Each row is a point on a landscape with many valleys, with its height.
A ball rolls from a point to the lowest of its 2 nearest points, and stops where none of them is lower. Distance is the straight distance between rows; heights are no part of it.
toda h=54.4: [114 118 159 114 117 149 146  80 135  85 127  98  91 168 107 100 134 152
 175 103 170 116 128 191 108  79 127 107]
Siba h=46.4: [126 127 141 126 165  92 100 129 127 102 122 119 117 150 108  78 107 129
 136  90 129 144 124 150  97 164 140 140]
fivap h=61.7: [129 137 129  98 127 151 166  53 118 134 121 131 125 151 161 196 140 109
 127 200 106 134  77 120 166  63 117  83]
Nitu h=6.2: [105 110 123 119 134 129 143 110 139  80 124  91 126 146 127  87 121 148
  94 110  96 151 103 188 152  81 127 138]
veve h=28.6: [162 127 142  88 118 108 135 108 117 140 118 131  91 131 122 128 105 142
 171 102 171 105 137 131 113 153 131 166]
Vor h=48.9: [130 153  87 132 144 130 128  97 135 119  92 111 110 197 137 142 122 120
  91 189  90 175  93  99 165 114 122 122]
nise h=24.3: [158 125 126 135 149  99 145 105 117 172 145 195 153  84 143 140 112 103
 171 107 169  85 143 143 108 164 149 163]
kel h=11.2: [146 139 199 166 109 185 140 158 136 141 125 106 146 108 110  49 163 147
 107  83 115 120 146 183  77 143  94  86]
miga h=50.6: [ 90 136 109 130 127 132 101  94 116  71 143 100 109 201  82 154 138 134
  95 121 131 157 105 138 128  89 139 121]
musaz h=61.4: [112 132 114 164 129 161 115 161 151  81 100  98 107 141 135 126 134 125
  78 145  49 163  68 118 153 131 138 129]
Vefar h=16.5: [ 92 132 128  91 135 155 125  86 135  55 110  74 108 139 152 143 105 160
 117 171  97 177  96 133 120  90 120 114]
rud h=17.9: [ 89 173 120 127 132 168 108 187 103 120 118 154 116 106 115 137 134 110
  99 169 162 164 119  80 137 162 116 114]
kavi h=49.9: [171 158 104 127  95 102 133 114  83 167 145 173 118 151  83 164 117  86
 171 125 189 106 168 111 107 133 111 115]
Feda h=28.5: [ 98 145 114  76 129 131 119 107 105  93 123  96 122 132 139 156 105 151
 105 181 128 182 121 102 132 114 101 133]
bufi h=33.5: [122 142  81 102 178  96 125 172 156 176 168 146 100  97 137 151 142 175
 128 132 146 104 195  65 144 129 198 176]
vovo h=61.8: [154 112 131 159 129 114 124 169 152 161 133 154 102 132 109 122 127 106
 142 102 130  50 165  93 106 163 154 149]
kefim h=36.1: [114 153 140 147 170 138 125 106 113 100 125 127 136 150 117 100 113 101
 130 113 165 132 115 176 113 161  97 116]
Koro h=39.3: [112 130  87 112 171  88 127 147 158 141 135 131 106 114 161 123 134 171
 120 141 131 126 157  71 158 154 167 181]
Libol h=22.6: [174  95  97  98 161  74  68 114 163 171 158 118 142 158 104 145 105 173
 112  94 151 118 186  81 115 135 150 167]
fugak h=56.5: [183 124 158 154  70 158 161  94 108 162 132 131 126 129 110 169 126  92
 203  97 173  67 131 146  93 144 119 114]
tevi h=52.3: [137 124 142 121 135 150 174  43 127 148 101 130 163 115 188 182 145  90
 159 171  85 139  58 132 176  99 130 108]
bal h=24.4: [113 113 155 133 124 126 124 198 133 108 129 128 138  89 119  54 151 143
  91  67  71 152 127 157 128 129 153 121]
varo h=30.6: [129 125 180 129 115 118 141 188 121 116 114 136 158 113  98  62 153 136
 123  67  77 161 135 184  81 108 152  83]
zefa h=37.3: [155 128 160 210  47 144 149 157 126 172 115  74 167 134  95  79 127 103
 147 131 123  79 166 148  62 118  68  76]
mupu h=71.5: [143 165 160 128 111 201 152  91 120 160 117 143 183 100 151 182 174 115
 188 151 191 136  78 165 148 140 104 118]
voruv h=65.7: [155 126 115 185 143 130 153 153 148 200 145 188 127 118 125 162 159 113
 143 119 145  49 167  93 106 170 173 139]
Kom h=44.1: [151 129 170 105 110 154 157  88 112 126 129 122 106 141 118 140 124 123
 199 102 187  98 121 177 115 128 113 130]
farov h=30.8: [131 146 151  81 144 160 149 107 147  77  94  90  99 109 193 137  99 140
 145 184  90 163 106 114 147 123  94  99]
zoti h=51.4: [113 103 125 161 149 158 140 157 162 102 117 111 114 102 195  54 129 135
 105 129  55 136  99 117 167 164 130 148]
nosa h=56.8: [113 129  92 129 146 115 112 132 144  92 101 100 116 138 155 141 114 144
  75 159  66 169 103  80 166 139 132 140]
dofan h=12.9: [141 118 120 105 158  84 144 112 134 143 140 154 127  90 170 114 106 147
 162 109 157 104 134 127 142 161 144 188]
lani h=41.2: [180 133 100  79  91  77 103 104 105 163 161 143 121 168  79 167  97 136
 153 117 174 112 189  82 103 116 126 150]
lem h=61.9: [ 79 119 144 118 127 169 152  81 125  66 143 118 115 145 137 155 128 125
 124 157 164 117 108 167 138  77 107 119]
dipit h=27.3: [101 159 100 138 144 148 125 169 119 144 101 150 117 103 149 137 140 106
  95 207 115 161 117  76 164 145  99  94]
tidi h=53.7: [142 105 150 120 119  74  78 166 137 130 122 103 120 136  80  85 113 138
 142  80  82 128 140 134  75 133 158 131]
Dege h=45.2: [ 82 125 140 129 146 140 122 178 132  92 136 123 117  68 155 106 113 127
 100 113 120 127 123 106 140 172 124 157]
buf h=40.1: [101 122 139 106 129 159 153 152 132 101 111 116 107  70 193 133 108 125
 119 165 104 137 113  99 163 145  91 140]
domi h=43.6: [128 119 116 144 133 125 157  83 119 164 104 157 167 112 180 164 159 100
 148 166 122 130  80 125 187 137 132 136]
pef h=46.1: [ 92 121 107 142 170 124 144 158 166 124 114 116 102 109 202  93 135 143
 118 157  83 132 125  69 171 170 149 160]
kefut h=19.1: [124 105 106 127 132 114 142  86 125 109 136 112 125 177 123 139 127 118
  97 115 122 111 101 154 183 100 131 156]
vubid h=22.5: [137 125 194 181 109 152 114 187 138 169 123 132 149 102 109  38 135 124
 110  84  90  97 147 135  54 151 122  94]
pep h=38.0: [132 152  95 126 147 122 135 110 122 145  93 137 118 136 161 142 121 106
 102 209  94 170 107  99 169 113  99  78]
rato h=40.5: [118 154  94  79 134 113 114  93 109 134 111 113 116 117 154 146 101 147
 102 209  86 200 124  91 136  97  92  73]
vegom h=28.4: [137 107  86 133 148  85 112 123 141 134 150 140 134 151 123 173 137 117
  84 123 137 112 133 109 205 122 138 167]
nilab h=47.7: [150 160 101 125 110 101 127 103  81 194 138 192 127 129 109 135 143 111
 172 148 200 138 123 143 145 130 131 136]
Zizaz h=44.0: [113 146  93 114 127 109 103 109  93 104 159 130 118 199  72 170 131 112
  95 118 154 151 139 107 147 110 122 134]
gikof h=48.8: [ 84 133 150 150 163 148  87 187 121 113 162 148 133  70 124 102 110 109
  84  81 135 114 133  94  89 177 148 128]
temeg h=45.1: [ 95 133 155 135 128 153 114 112 149  60 117  97 112 155 110  79 144 171
 154 109 134 169 104 207  94  76 141  85]
Tofe h=36.2: [127 137 125 131 117 118  91 147  95  99 150 136 106 162  47 165 123  88
 115  97 144 123 154 111 105 133 124 115]
kuv h=35.9: [132 105  81 144 148  90 145 104 135 163 124 155 153 127 176 171 158 116
 117 158 114 110 106 103 214 131 153 163]
Sikun h=67.9: [119 139 156 122 120 193 166  91 116 110 130 128 141 122 161 171 148 111
 151 153 175 110  87 177 151 121  95 125]
mave h=64.8: [176 151 169 163 102 175 153  86 117 177 127 163 166 101 129 170 159 117
 178  95 193 105 101 154 112 168 116 125]
nezu h=56.6: [ 53 128 130 130 121 161 108  79 129  41 155 117 107 170 103 152 137 146
 116 156 159 154 108 146 104  60 130 106]
pebaz h=30.3: [142 115 158 200  86 114 126 187 138 168 112 113 193 137  84  70 129  94
 119 103  77  87 171 141  73 124 101  87]
Vapo h=15.9: [159  82  70  68 145 111  92  95 145 160 142 104 168 167 141 138 111 188
  94 112 172 140 148  84 150 141 136 175]
seru h=35.6: [139 144  90 101  93 109 126 104 100 194 118 160 125 114 137 155 156 141
 164 183 176 154 104 126 168 112 130 152]
Poz h=27.9: [149 128 104 105 185  75  88 160 170 171 163 137 121 120 111 143 105 164
 130 117 140 107 205  66  91 134 178 169]
dolem h=27.4: [ 97 167 129 121 131 131  89 178  86 101 146 152 111 126  80 159 128 102
 106 121 163 165 128  97 105 156 128 125]
Sifav h=20.4: [135 121  88  89 126  85 135  98 123 167 107 125 129 121 184 144 129 170
 134 181 141 152 121  96 173 136 129 161]
Gid h=56.4: [116 105 118 153 155 127 162 106 146 105 125 114 140 110 211  98 105 114
 114 149  66 121 101 141 178 151  98 135]
Kebu h=65.0: [ 96 126 125 175 140 151  98 175 130  79 119 119 119 137 103 120 147 116
  75 102  93 151  88 141 135 152 139 117]
Matol h=34.9: [148 100 167 124  69 128 147 169 124 127 111 113 119 115  80 100 127 124
 155  83 112  93 168 169  88 100 115 106]
beze h=26.0: [135  99 158 106 105 136 146 148 121 106 124 119 104 100 111  91 131 143
 129  78 123 103 139 176 136 113 120 149]
Tidog h=17.2: [112 103 152 129 117 165 158 163 126  87 123 113 132  93 148  64 147 147
  98  98  94 139 119 191 150 111 105 132]
suno h=42.9: [134 126 173 167  61 143 155 173 121 131 105  88 157 132  81  87 135 106
 170 114 114 116 174 163  52  83 104  56]
Vaga h=37.4: [105 136 170 135 116 130 126 161 114  74 131 131 134 124  97 100 155 152
 134  86 105 175 117 206  65  81 161  59]
nozub h=7.7: [136 109  65  75 135 106 114  85 133 148 125  96 158 164 162 147 106 180
  85 161 131 161 121  83 163 128 120 151]
Neb h=31.4: [177 109 115 134 122  90 133 117 142 181 164 202 158  85 120 190 110 102
 179 109 146  71 174 114 107 134 181 166]
Sumor h=36.0: [193 121 102 119 101  64 103 113 139 184 173 176 144 139  93 188  88  98
 167 129 152  84 190  91 105 109 153 158]
vis h=24.0: [122 132 171 151 139 177 138 130 127 108 133 114 133 113 121  79 135 124
 114  90 149 108 124 207  97 149  89 105]
manu h=57.7: [128 107 143 151 123  95  76 202 153 145 132 127 124 126  81 106 115 105
 132  89  88  92 161  93  75 144 164 130]

For each start below, name the point where the ball stops.
zoti | nozub
mupu | dofan
kavi | dofan
tevi | Nitu
lem | rud
vovo | kel
